Points on a hilly landscape, in no order, each with its height.
A ball rolls from a point to the lowest of its 2 nearest points, and stops where none of them is lower. Distance is the straight distance between rows; heights are no part of it.
Z961 height 411: [ 10  22  -1   4   4 -17 -26  20  -3   2   8  23 -10   5 -14   7   5  -7
 -30 -27   5  11   2 -31   3   0  -5  -9]
Z691 height 455: [ 27   7 -21  -2 -10  15  11  14  -1 -39  28  -7  -5 -16   9  -7  -5   4
   8  23 -22  -4 -25   9  12 -11 -34  12]
Z715 height 353: [-19  -7   0  30  13 -10 -13  21  -8 -10  26  -8 -13 -18   2  -7   5 -19
  21  -4 -13  16 -20   3  15  30  -5  -4]
Z613 height 656: [ -1  23  41   3  18  -5 -23   6 -15  11  -2  -4  -5  30   4  19   1   0
 -13 -20   0   7 -35 -18 -14  17 -17  20]
Z153 height 507: [ 23   6  -5  11   6  -4   9 -20  29  14  -5  -6  33 -14  14 -15   4 -13
 -24  18   0 -25  13  17  23 -30  -9   0]
Z338 height 470: [  6   8  -4   1 -14  11  21  22 -10  17  13 -22  -5  -1  22 -10  -6   3
  30  -3   5   3   6   2  12 -30  -3   5]
Z72 height 731: [ -6 -18   5  27  -2 -10  -6  -8  31 -15 -15 -14  17 -29  -3  -4 -20  23
   4  25   3  18  -1  -5  12   4  37  -3]
Z921 height 785: [ 14  24 -30   3 -28 -10  -5 -15   3 -20  16 -10 -15  23 -30 -11  -3   4
   2   3   7  -3  14 -10 -25  10 -23  -2]
Z50 height 550: [ 23   0 -29  12  -2  -6  -5 -19  27  -5   6 -10   8  -2  -6 -22  12 -21
 -19  15   1 -12   4  13  11 -17 -29  -5]
Z901 height 545: [ 21  13   4  -5  13   6 -39   4   0   6  28  17  13   0  15   1  23 -14
  -1 -37   4 -15 -37  -9  11   8  -5  -5]
Z558 height 539: [ 19   0 -29   0 -19  26   5   2  -5 -45  14 -16 -19 -13 -14 -17 -21  10
  19  23 -17  14 -12  11   9 -24 -23  -2]
Z495 height 703: [  3  -2 -11  -4 -46  -7 -14   2  -7  -8 -26  -4  17   3   5   8  14  -4
 -16  17  15 -11  -2 -36  -2 -43  10  -3]
Z877 height 699: [-14   0 -23 -10  20 -18  48 -30  -1  26  -1   4  -6  -6  10  11  -3  -3
   0   7  -9  -6  21  26  -4 -13  19  -1]
Z745 height 743: [-15 -16   5  28   2  -4 -22  23 -18   3  -5  -9 -24  -8   9  -8   1 -15
  22 -11   2  31 -27   4  14 -19  11  -5]
Z823 height 508: [  9   7   3 -12  30 -25  -5 -11  20  -3  -8  32  -2   2 -13  20  15  10
 -13   0  -2  -4  -3 -18  -7  21   9  -6]
Z882 height 619: [ 29  18   6  -8   6  -8  30  -7   8  -4 -18  15 -12  -6  -9  29  -7  15
 -17  15  -9   9  13 -16  -1 -27 -11   9]
Z11 height 472: [-15 -33  -8  -7  11   5 -16 -35   9   4 -38  16  19 -18   5  12  -7 -14
 -34  15   0   7  30  19  13  15  53 -10]
Z391 height 387: [  3 -14   9  -7  -1  32 -15  16 -14 -16  18 -27  10  13  31 -10   7  -6
   9  -3   9  -9 -36  18   6   5 -16  27]
Z198 height 710: [  4  -6  -7  24   5 -23   3 -11  22 -16   0  14  18 -40  -9  -8 -17  20
  -7  36 -22   2  -2   2  26  11  22  -7]
Z152 height 429: [ 18  14  11 -21  -6  28  15  18 -23  15   7   0  -5  16   9  -8   8  16
  12 -24   4  -1  10  -4  10 -33  -3  12]
Z352 height 742: [ -1 -16  33  19  22   1  -7 -10  -8  -2 -10  29 -28  -7 -15  20  -2  -8
 -17  -3 -20  32  -5   5  -3  38  16  -2]
Z16 height 759: [-16 -20   3  21  -3  -2   9  24  -2   3 -15 -10  -7 -18  14  -3  -9  12
  27  15   3  20 -37   4  13 -19  17   1]
Z680 height 631: [-12  -6 -19  26  -3 -23  11  -3  20   4  -6 -24  17 -16   5  -9  -9   2
  20  29   4  -5 -11  14   6   6   2 -16]
Z581 height 595: [  8  -9  28 -15  22  16  10  11  -8  39  -9   4  -9   8  34  16  19 -14
   4 -10  13  -7 -11  21   6 -14  -4  14]
Z854 height 575: [ -6   7  23   1  26 -12 -20  25  -8   4  15   4   1 -11  28  15   6 -14
  33 -34  -5   7 -29 -14   6  33  10 -16]
Z996 height 453: [ -2   1   8 -21   0  10 -11  15  -3 -21  32 -17  15  -8  29  -2   1  -5
  11   4  13 -23 -27   9   6  30 -19  19]
Z530 height 557: [  2   5  -4 -15  27  -6  -1   0  10  34 -10  -9  18   1  39   9  18 -36
  27 -30  15 -13  18  -1   3   9  -8 -10]
Z847 height 491: [ 13   8  -2  -5   1 -32   6  -4  15   3 -10  25   2   0  -1  18  16  13
 -14  13  11 -11  -6 -33 -14  -8   5  -2]
Z438 height 778: [-18 -22   1  -6 -10   3  21   1   0   5 -24  -2  -5  -4   5   0 -13  27
  18  23  -2   9 -18  14  11 -32  42  -7]
Z494 height 269: [-15  -3   6  12   4  -4  -2  19  -9  -9  29  25   0 -10  -5  -3  20   4
  18   4 -14  -9 -34   6  10  17   0 -11]
Z25 height 396: [ 10  10 -14 -15 -20  12  -9   1 -11  19   6  -5  23  17  17 -15  30  -9
   5 -26  29 -14  12 -23   8 -30  -4   1]
Z98 height 714: [-10  14  -2   7  -4  -1  40 -11   0  16  17  -1  23 -10 -11 -13  -7   1
  -3  28 -17 -23   3  35  21  12 -12   3]
Z57 height 614: [-17   4   5   7  13 -26  -2  10  -3   1   2   8  31  -8  -2   4   1   6
  11  -6  -6 -12  -1 -27 -18  17   4  -8]
Z368 height 647: [-11 -12  21  -6   2  16 -10  -3  24  -3  -8 -24  15  -1   6   3 -17   9
  13   6  10  -7   0   9 -17  35  -1   8]
Z272 height 613: [ -3 -11 -24  26  -7  -9  -9   1  -9  10  -8  11  -4  -5 -19 -11  15 -22
  -7   8 -14  16  -2  16  24 -28 -19 -19]
Z41 height 580: [ 15   8 -19  16   4 -12  16 -13  26   5   9  -8  -7 -17  -9  -3 -12  -8
  -9  16  -6   6  29  16   8  -1 -19   1]
Z378 height 428: [ 15   5   3   5  -7  -3 -33  -4  11  -3  -7  -5  25  20 -15   0  12 -10
 -34  -7  10  -6  12 -23 -14  -9 -20   9]
Z814 height 400: [ -2  14   2  12  -7  -9 -46  23  -1 -21  23   0 -26   5 -10  -4 -16  -8
  -5 -28   5  19  -8 -31   2   5   0  -6]
Z963 height 329: [ 14  15  -4  -6 -13  17  26  13   9 -19  21  -8  -1 -18 -15   0 -22  25
   9  11 -14 -15  -7   2   1  -5 -12  11]
Z517 height 637: [ 26   1  17   9  16  -1  15  14   4   8  -5   5  -8 -26   4  20  -9  -5
 -18  -3  -9  18  12  -5  14 -26  -6  12]
Z923 height 597: [  8   1 -18  21  -1 -10  -7 -18   0  -4   0   7 -15  -4 -35  -5  -4 -13
  -9  12 -16  28  10  17  10  -2 -22  -3]
Z216 height 666: [-16   0 -11  20  -2 -31  24   9 -18  -2  -4  24  -6 -26 -18  12 -10  14
 -20   6 -15  15   6 -20  -4 -25  15 -11]
Z880 height 464: [ 11  -5 -13  22 -30 -19 -39 -14  -5 -22 -10 -19  12  20  -1  -6  22 -16
  -9  14  22   5 -17 -23 -30 -11 -18   0]
Z837 height 390: [ 22  17 -10 -25  -6  21  23   3 -20   5  -4  21 -12  14  -8  -7  11  10
  -2 -12  -9  -3   7  -6  16 -54  -8  -8]
Z844 height 755: [ 18  25  -2  -7 -28  -8  -3  12 -10 -20   8  10 -10  12 -14   3  -2  23
  -5   1  -4  -6 -12 -45 -19 -23  -3   3]
Z287 height 676: [ -5  -3 -29   6 -18 -27   8 -11  10   8 -17 -15 -12   9  10   1  12  -6
  28  34  20  15 -17   3 -12 -23   2 -11]
Z195 height 758: [ -7  -3  -6   8 -10  15  27 -25   8   0   8 -16  14   6 -19 -25 -19   8
  14  24   0 -18  10  37   8  14  -9   2]
Z382 height 492: [ -4 -18   2  -2  12   4  -1 -13  13   7 -20  11  20 -25   2   9  -9  -6
 -43  -4  -6  -7  44   2  17   0  30  -6]
Z443 height 447: [  4 -11  -2   4  -1  13 -17   2  12  -9   4 -11  -1   1  11 -13   4  -1
   9  10   8  -4 -25   9   3  -8 -10   2]
Z143 height 756: [  4  10   9  13   0  -4  -9   7   1 -20  22 -15 -29   4  -7   9 -15  -1
  -3  -5  -6  22 -13   1  -4  30 -23  14]
Z476 height 384: [-17 -22   5  -3 -13  21 -10  -9  -2 -13 -13  15  23   4 -29 -26  -1  14
  -8  11  -6 -16  -7  10   4 -22   7  -6]
Z701 height 386: [-12  -7  -3  29   6  -4 -43  23   8 -24  18 -12 -17 -14  -5 -13 -12 -18
  11 -25   2  23   3  -6   8  21  -3 -17]
Z586 height 296: [-42  -7  -6   0  -1  -7  11   3 -38   9  -6  -8   8   6  -9  -1 -16  16
  -8 -26   1   8  32 -17 -15  -5  25   5]
Z935 height 612: [ -4 -14  17   0  10  -6  26 -22  16  12 -15   6  -3 -19   7  15  -3  -4
 -10  32 -12   1 -10  37  15  16   3   1]
Z841 height 773: [ -4  11 -22 -11  -7   4 -10  10 -17  -5  30 -16 -23  22   8 -12   7 -15
  21  -9   5   5  -6  23  10  21 -31   1]
Z601 height 752: [-10 -12  -9 -27  22  12  12 -37  -2  22 -14  21 -20  11  -2  15  14 -12
   1  -1  -1 -10  17  33 -17  10  29 -11]
Z716 height 630: [ -1  -9  14  11   6   6  -2   9  23  -1   8 -46   5 -18  32   5 -17  -5
  21   9  14   8   6  11   3  28  -1  24]
Z419 height 529: [  6   3 -12 -22  -9   7  39 -15   8 -17  -7  16  -3   4  -6  -3  -8  20
   8  27  -8 -25 -12   2  -3 -28   5  -8]
Z406 height 327: [ -2   8   3  12   7  -1 -22  18   5   8  19 -24  25 -10  20  -8   0 -15
  24 -30  15 -11  -5 -18  -8   9  -9   1]
Z483 height 298: [  0   8   1   7 -17   1  36  -4 -29  13  -4  -3   4  13 -12 -12 -10  21
 -12  -3 -22  20  32   2  -5 -35  -7  10]
Z649 height 367: [-12   2   3 -16   1   7 -26  20   4   5 -14  -1  19  -9  11   9  -8  -5
 -12 -34  16  -4  31 -32  -3  20  21  -9]
Z798 height 683: [ 22 -22   5  -4   9  25 -29  14  19 -10  14  10 -23 -30  -1 -10   7  -3
   3 -12 -16   1  28  13  20  24  22 -19]
Z795 height 762: [ 15  -2   9  11  -1   9 -21  -1   9 -20  -8  -8 -43   4 -24   5 -21  -4
  -6 -13   6  32   6   7   4  15  -1   4]
Z170 height 729: [-17 -24  12   9   4   2  -5   2  -8 -15 -31  14 -34   0 -19   5 -21  14
  -5  -4   6  36  -8  -6  -4  -2  29   0]
Z956 height 734: [-21 -26  12  30   9 -11 -22  16  -2  -4 -25  18 -20 -13  -4   5  -9 -12
  -3  -6   3  40  -5  -4  16  -8  23 -10]
Z432 height 594: [-20  -5  22  13  33 -20   3  18  -7  -5   5  19   9 -20  13  18   3   7
  23 -18 -18   1  -7 -21  -6  42  24  -9]
Z330 height 772: [-21 -18  23 -23  24  10   9 -26  -6  10 -30  11  11  17  14  14   1 -12
  16 -18 -16  -4  -5  11 -36  36  16 -11]
Z36 height 512: [  0  -1  -9  -5  12  -5   7   3   4  26  -9   1  16 -17   8   9   3 -19
 -31  -9   9  -5  40   1   5 -21   0  -6]
Z411 height 373: [-13   1  35  -9   2  20  -4   7 -28   4  -4   5   5  41  -5 -11  11  22
  -3  -8  -7  -2 -17  -2 -12  -4  -9  19]
Z861 height 812: [  8  28  -2   0  11 -21   1  13  -1  16  35  -7  11  -4  21   2  13 -22
   2 -20  10 -30   3  -4   0  31 -36   5]
Z236 height 383: [-23  -9  20 -24  13  17 -20   0 -14   3 -12   7  19   9  -6   1   3   1
  -7 -33  -3 -14  14 -11 -17  19  17 -12]
Z325 height 433: [  4  20 -16  -9  -2  -9 -15  -8 -13  12  15   9  31  17  -3 -12  34 -19
   7 -23  12 -25  -7 -25  -8  -5 -18 -15]
Z242 height 238: [ 29  22   0 -19 -13  17  -2  -6   7  -5  -5 -14  -8  36  -1  -2   6  12
  -7  -2  11  -7  11  -9 -14 -10 -25  22]
Z146 height 540: [ -5   5  -1 -17  37  -6   4 -10  -5  22  -3  19  33   2  20  10  27 -24
  -2 -28   7 -22  15  -4  -4   1   3  -7]
Z633 height 306: [ -6  -3  -6  25 -16   8   1   5 -11 -10   7   1  18  -8 -21 -34   3  15
   1  11 -21 -13 -11   4  11 -16 -19  -5]
Z640 height 650: [-14  15  14  16   9 -21 -19  -3 -22  14 -13   2  -6  29 -15   5  11 -13
 -10 -13  -1  17  -9 -20 -12  -4 -18   9]
Z167 height 617: [  8 -16  -7   7  -1  13 -15   9  23  -4  -1 -45 -19   2  26   1 -18 -12
   6   4  17  25  12  24   2  16  -6  14]
Z871 height 592: [ 18   0 -10 -20  12   3  29 -20   7 -13 -13  30  -5 -10 -19  19 -11  15
  -6  15 -18   2  -1  11  -3 -11   8   1]
Z647 height 642: [-11   8  -7  18 -17 -13 -12   1 -32  13   3   7   3  16 -16 -18  18 -15
 -10  -7   6  11   9 -23  -2 -25 -11  -3]
Z533 height 741: [ 28  12 -14  -9 -33  -6 -19  12   9 -36   4  12   2 -15  -5  13   1   6
 -18   7   2 -10 -12 -44  -5 -25  -4 -11]
Z537 height 784: [  5  11 -10  -2   3  -1 -21  10 -15   6  20   9 -27  20  -3  -7  13  -9
  12 -27   5   5  -6   7   6  -2  -9  -8]
Z734 height 661: [  4 -13  18  -2  -4  29 -18  20  24 -14  10 -11  -1  -4   0  -8 -14  15
  14 -10   3  -4  12   1  -4  32  16   1]
Z651 height 748: [-15  -7  28  28  16 -12  -2  -1  -5  -6   1   2 -10  -2 -19   8  -7  -6
  -6   1  -8  20  -2   3  -7  36 -11  13]
Z979 height 750: [ -6  13 -27  -5 -30 -11  14   1 -20  -8  32 -27 -12  13  16 -22   8 -14
  25  21  15   0  -6  10  -9   4 -34  13]
Z657 height 560: [  8  13  -4  -5  15  -9 -41  20   7   5  17  17   0  -8  13   6  21 -17
  15 -35   4   3 -12 -17   7  25   9 -26]
Z420 height 468: [ -2  18   2 -17  10   2 -15  -2  -2   7   9  -7  24  25   2  -8  23 -18
  28 -22   6 -29 -22  -6 -10  22 -19  -4]
Z686 height 652: [ 15 -10  15 -12  18   6  36  -8  10   1   2  26 -19 -27   8  14  -4   1
   1  31 -34   3   4  28  21  31  20   4]
Z249 height 415: [ 19   4  22 -21   7  33  38  -5   1  18  11   6 -16  -1   8  11  -7   6
  -9  -5  -9 -23  35  23 -16  13  -2  10]
Z408 height 459: [ 16  -4  22 -13   3  33  23 -19  11  20 -17 -12  -1  10  -2   3 -12  -6
 -17   6  -5 -13  29  39  -2 -14  -7  11]
Z449 height 551: [-32 -25   2  20   5   3  12   6 -10  17  -2  -4   5 -21  -3  -3 -15   5
  11  -3  -5   7  11  16   6   2  26 -16]
Z562 height 659: [ -8  -4 -11  25  -4 -33   5 -19  23   4 -21 -22   2   2   4  15  -4  -6
   7  42  14  23 -11   5 -14   1  -3   0]
Z70 height 385: [  3  11  -4   5 -19  25  12   8 -22  -6  14   0  -6  18 -21 -26  12   9
  -4  -9 -18  -5   7  10  13 -19 -29  12]
Z626 height 349: [ -2   4  30  -9  -9  19 -27  12 -19  10  -6 -19  29  44   1 -14   9  10
   4 -29  12 -11 -12 -20 -12  -5  -3  12]
Z303 height 331: [-30 -14  -2 -31   2  15  13   3 -30  14  -1   1  -8   3   4  11  -2  13
  -7 -37  -8  -7  40  -2 -19  -7  39   0]
Z105 height 525: [ -2   2  -9 -13  17 -18  -7  -4 -14  32 -26   9  16  -3  15  19  16 -23
 -22 -26  19   0  18 -17  -5 -22  -6  -2]
Z587 height 735: [-11 -23  21   9  18  -1   4 -22  -9   4 -26  22 -20   6 -10  18  -8   3
 -22   5  -7  28  -5  23  -6   1  19   7]
Z767 height 709: [ 11  17 -29   2 -23 -24  25 -10   4  -1   6 -18 -16  -2  15   6   4 -14
  14  44   3  -2 -15  11   4 -18 -20   1]
Z292 height 582: [ -2  -7  13  13  23 -13  20 -22   5   8  -8  27  24 -12   0  12  -7  10
 -15  34 -20   0 -12  15   4  13   3  14]
Z324 height 358: [-13   5  -8 -11   1 -15  13  10  -8   5   6  27  -7   1  -4  -2  22  17
  18  -5  -2 -12 -26 -13  -1  -5   9 -14]
Z855 height 672: [ 11 -20  26   0   0  44 -29   7  11 -16   4  14 -10 -17 -13 -10  -7   5
  -8  -8 -15   9  20  -1   0  41  35  -8]
Z471 height 420: [ -6 -18  -6  35   7  -4  -6  12  16 -10  21  -3   2 -37   6 -16  -4  -1
  12  13 -18   3 -16  23  30  12  -1  -8]
Z496 height 413: [  7 -14  22 -27  11  20  -5 -16  -1 -12 -22  27  -7   7 -13  18  -4  19
 -31 -13  -9  -9  14  -2  -9   1  19   8]
Z751 height 288: [ 12  17   6 -28 -15  13   3   1  -8 -13   7   3 -19  30   3   4   7   9
   8  -3   3 -13 -19   4  -5   7 -19  16]
Z801 height 723: [  9   1 -19 -10 -22   5  -8  10  22 -26 -18   3   1 -20  -1   9  -7   9
 -12  22  12  -5   1 -30   2 -32  12  -7]
Z412 height 461: [  8  -7  14   5   5  20   7 -14  24  21 -18 -18  20   5  11  -7  -3  -1
 -17  18   3 -24  12  23  11 -17  -6  10]
Z117 height 774: [ -3  23 -16  14 -13 -20   8   0 -12  -5  29 -19   1   4   8  -4  13 -15
  -3  21  -3 -10 -11  -5  -5  11 -48  20]
Z210 height 484: [ -3  -5  -1   6  16 -16 -11   1   9  12 -16   3  -3  -8  10   6  14 -22
  14   5   9   7 -12   6   6  -3  -2  -9]
Z924 height 635: [-26  10  -8   4  15 -17  22   8 -16  17  15  10  28  -6   1  -3   3  16
  -6  -5  -9 -16  14 -12 -11 -13   1  -5]
Z127 height 747: [ 37   7 -44  13 -34 -20   8   3   2 -10  21 -18 -11   0  29   4  12 -14
  18  22  19   4 -12 -10  -6 -33 -10  -3]
Z904 height 436: [ -2   9 -13 -16   1 -21  25 -13  -3   0  -7  32   2   8  -4   9  18  13
  10  25   2 -30 -24 -17 -11 -28   6  -9]
Z340 height 445: [ 27  15  -4  10 -39  -9 -21 -10  -3 -20   0 -19  12  26  -6   0   9   1
 -17  10   7   2  10 -34 -29 -18 -19   6]
Z693 height 590: [-26   8 -11  13  -9 -26  18  11   1   3  16 -29   2 -15  13  -3  -7  -6
  33  24   2  -1 -24  13   9  13 -12   5]
Z341 height 665: [  9  14  20  -3  -4  -8 -13  14 -16   7   3 -10 -11  20  22   9   9   3
   7 -18  18  14 -36 -19  -8 -10  -4  16]
Z544 height 721: [ -3  -4 -10  -9 -16   0   3  -5  -3 -19 -19  22 -22   3 -33   1 -21  21
  -1   3   3  17   2 -11   2 -10  25  -7]
Z609 height 339: [  4  16  36 -33  -2   8   8   8 -15  -8  13  11 -27  24  -9  18  -6   6
 -13  -8 -12  -5 -22  11  -1  30 -26  17]
Z733 height 712: [ 22   5 -10 -17   7  -6  -7   0  44 -17  12   0 -19  -9  13   7   8  10
  12  14   5  -7  -1  -4   6  27   9  -5]
Z282 height 450: [-19 -31  -5  -9   2   5 -14 -27  26  -2 -43   3  31 -12  -5  -1 -12  -3
 -10  21  17   2   9   3   1   5  39  -8]
Z653 height 579: [ 17   0 -12  14 -24  14   3  17  -7 -29   7 -26 -25   4  -3 -16 -21  10
  12   5  -9  30  -4  -4   1 -18 -19  11]
Z281 height 284: [  2  -4  -8  14   8  -4 -21  -3   6  -1   0 -34  32   2  33  -3  12 -30
  17 -10  16   2 -28  -5  -7  13 -33   7]
Z559 height 527: [ -8   4  10 -19  37 -11   3 -29   8  -3   3  37  19  -2   3  20  23   7
 -26  -5 -18 -22   1  -2 -13  21   7  -4]
Z398 height 629: [-18  -8 -11  12  10  -5 -10  14 -21  13  -9  17  -1  -6 -11  -9  11 -10
 -21  -8  -2   6   5  -6  16 -32   5 -11]
Z818 height 796: [ -2  16 -12   3   7 -20  18  -3   1  24  17 -13  17   0  10   2  16 -32
  12   9   8 -21  -1   4   0   9 -35   3]
Z313 height 768: [-13  -3 -15   4 -12 -15 -15  -9   7   4 -27  -9  -9  18 -19   1  -3 -12
   1   3  20  18  20 -11 -11  -9   1 -12]
Z983 height 532: [-10   5 -15  11 -11  -9  37  16  -4  23  21 -19  -6 -17  22  -8  -9   3
  39  15   4  -8  -4  22  17 -11   0  -6]
Z608 height 786: [ -5  -1 -16  11 -29   0  18 -37   7  -6  -7 -20  11   7 -25 -16 -17   5
   7  47   1   3 -15  25   8   0 -11  11]
Z962 height 369: [  0  11  14 -32  -3  16 -17   9 -16  18  -1   5  33  20  13  -3  12   7
  -7 -40  22 -19   0 -30  -4 -13   6   5]
Z32 height 765: [ -3 -11  -6  -7  -7   6 -28 -21  15  -7 -27  -1 -33  27 -31  -5  -9  -7
  -1  -8  19  31  12   5  -6  11   2 -10]
Z965 height 667: [-21   3  -4   7  13 -15  38 -13 -17  24   2   0  18  -4   0   0   3   7
   1   7 -15 -15   0  24   2 -10  -3   3]
Z879 height 330: [  9  -7  -4  -3  -2  18 -17  -1 -13  -8  12 -39  18  15  35  -7   0 -34
  -3  -8  31   4 -31   7  -1  13 -33  26]
Z832 height 763: [-11  -9   8 -37  18  16  -3 -16   7   7 -24  22 -13  21   1  13  10  -1
  16 -11   8 -12  -4  11 -20  21  27 -19]
Z574 height 685: [ 19  -1  17 -13  12   4  19  12  20 -10  11  18 -16 -17  13  18   0  12
   6   9 -11  -9  -2   7  17  32  12  10]
Z230 height 401: [-25 -22  27 -10   7  22   5   6 -36  -5 -16  16   4  22 -15  -1   6  27
 -14 -10 -20   1  -8   4 -11 -15  15   7]
Z129 height 366: [ -1  -2   3 -30   8  21  23  -6  -9  12  11  16 -19 -10   1  13  -4  15
 -11 -23 -17 -15  39  11 -15   1  30  -5]
Z78 height 511: [  6   9  -7 -16   3  10 -19  17   1 -14  34   1  12  12  15 -12  14   2
  23 -23  10 -25 -32  -2   3  19  -2  -4]
Z23 height 776: [ -5   8 -21  -6 -25 -16   1 -19   4 -15 -10  -2 -14  27 -26  -5  -1   5
  16  19  11   8  -3 -14 -24   3  -2  -5]
Z486 height 206: [ -8  17   6 -11 -10  -3  47   6   0   3  22  -5 -11  -7  -6   1 -26  28
  13  12  -5 -12   7   9  -1  19  -5  14]
Z954 height 374: [ 10  -2  37 -22  13  12  -7  -1   4   3   1  24 -21  12  -2  20   9  -2
 -17  -1  -6  -5 -27  15  -6  27  -1   7]
Z81 height 419: [ 12  13  15   4  17 -13 -40   2  16   1 -11   2  13   4  -5  10   4 -18
 -44 -19   4   4  21 -27  -4  14  -8   5]
Z311 height 574: [ 17  -6   2 -14  15  14  -1  -2  13  31  -4 -17   4  11  30   3  15 -23
  17  -6  26 -16   7  14  10   1  -8   4]
Z474 height 751: [  0 -18   3  -2  -6  11  14  -8  29  -8 -14  -9  -3 -19   4  -4 -19  19
  16  25  -1   5  -1  22  18   1  35  -9]
Z936 height 695: [ -3  -3 -10   3   3   6 -16  13   5   0  13  14 -16 -12 -14 -14   3  -6
   4 -27   0  -1  32   4   5  18  18 -26]
Z480 height 601: [ 14  -9 -15  14 -16   6   4   8  19 -11   0 -45 -18  -7   7  -8 -23   4
  18  15   6  25   6  14   7 -16  -6   1]
Z914 height 690: [  5   6  -5   4 -41  -2 -26  18 -27  -6 -29  -7  -1  15  10  -1   8  -9
  -6   0  21  22  -6 -40  -6 -40  11   7]
Z596 height 423: [  2 -16   3  -7  -4  16 -17  -3  25  -5 -30  -2  26  -1  -9 -11  -6   8
 -27  11   9 -15  13   1   6 -13  10  -4]
Z750 height 340: [  2  12 -20 -16   0   5  26 -11 -24  12  -4  17 -13   7 -22  -9  -3   5
 -15 -17 -19  -1  43   7   3 -34  -7  -1]
Z137 height 352: [ -9  12   5   4  -5 -13 -38  20 -10   4   5 -13  23   1  -2 -10   1 -11
   2 -39  16   3   7 -36  -9  12   5 -15]
Z119 height 686: [ -2  -9 -13  28   3 -20  18  11   3  -7   7  15  -8 -32 -19   5 -16  19
  -2  10 -20  21  -2   2  18  -1  25  -9]
Z205 height 708: [ -3  -9 -14   1 -12  17   4   6   7 -12   0   6 -18 -23 -29 -18 -22   5
  -2  -4  -4  15  26   6  15  -6  13 -14]
Z567 height 315: [-17   1  20   9   3  11  31   3   7  11  18 -15  18 -20   0  -2 -28  27
  13  15  -7 -11  13  17  -3  34   8  10]
Z721 height 730: [-19  -5 -11 -29  24  -3  31 -14   8  24   0   9 -12   1  25   6   8  -4
  25   4   0 -19  14  36   1  12  14 -20]
Z816 height 499: [-15 -17   5  28   4   6  12  -1   2  19  14  -6  20 -37   3 -19 -12   3
   9  10 -23  -1   5  38  25   9  20 -20]
Z307 height 791: [ 26  15 -30   1 -10  -6 -25   1  -4 -15  30   1 -24  19 -10  -5   3  -4
  -9 -21   5   5   3  -5  -6  -1 -25  -9]
Z43 height 554: [-16  -6   8   4  17  -3  14 -26  13  -3  -4  21  30 -14 -12   9   0  18
 -27  13 -12 -19   3  -9 -12   5  16   7]
Z423 height 398: [-16  -6   6 -38  -3  21 -14  -4  -6  -2 -29  14  -3  24 -16   4 -14  11
 -33 -29   7  -6  29  -7 -12  13  20  -2]
Z959 height 651: [  6  16   6  21  -1 -14  10  15 -10  -1   6   8  -8 -26 -20   1 -18   3
 -28  -9 -13  15  26 -26   2 -18  -6   9]
Z465 height 798: [  0   4 -23  30 -21 -16   8 -17   9 -25  14 -24   9  -8 -14  -6 -12   0
  -4  41   1   5 -19   5 -12   3 -27  11]
Z827 height 678: [ 23   6  -2  16 -32  -1  -4  10 -22  -6  -1 -22  -8  18  23   4   9   1
  14   4  17  23 -25 -25 -10 -33  -4  19]
Z168 height 399: [ 14  -7  44 -18  23  17 -11 -12  17   3 -24  19   8  14   1  13  13   9
 -21   4  -7 -21  -8   0 -13  17   2  11]
Z833 height 258: [-25  12  14   4  -7   1  27   6 -32   7  -8 -11  -7  30  -7 -12  -2  22
   7 -13  -5  16  22 -11 -12 -20   3  14]

For each start below, name the point where the ball stops.
Z438 => Z494
Z574 => Z494
Z127 => Z833
Z32 => Z486
Z914 => Z833
Z767 => Z833
Z41 => Z833
Z745 => Z486
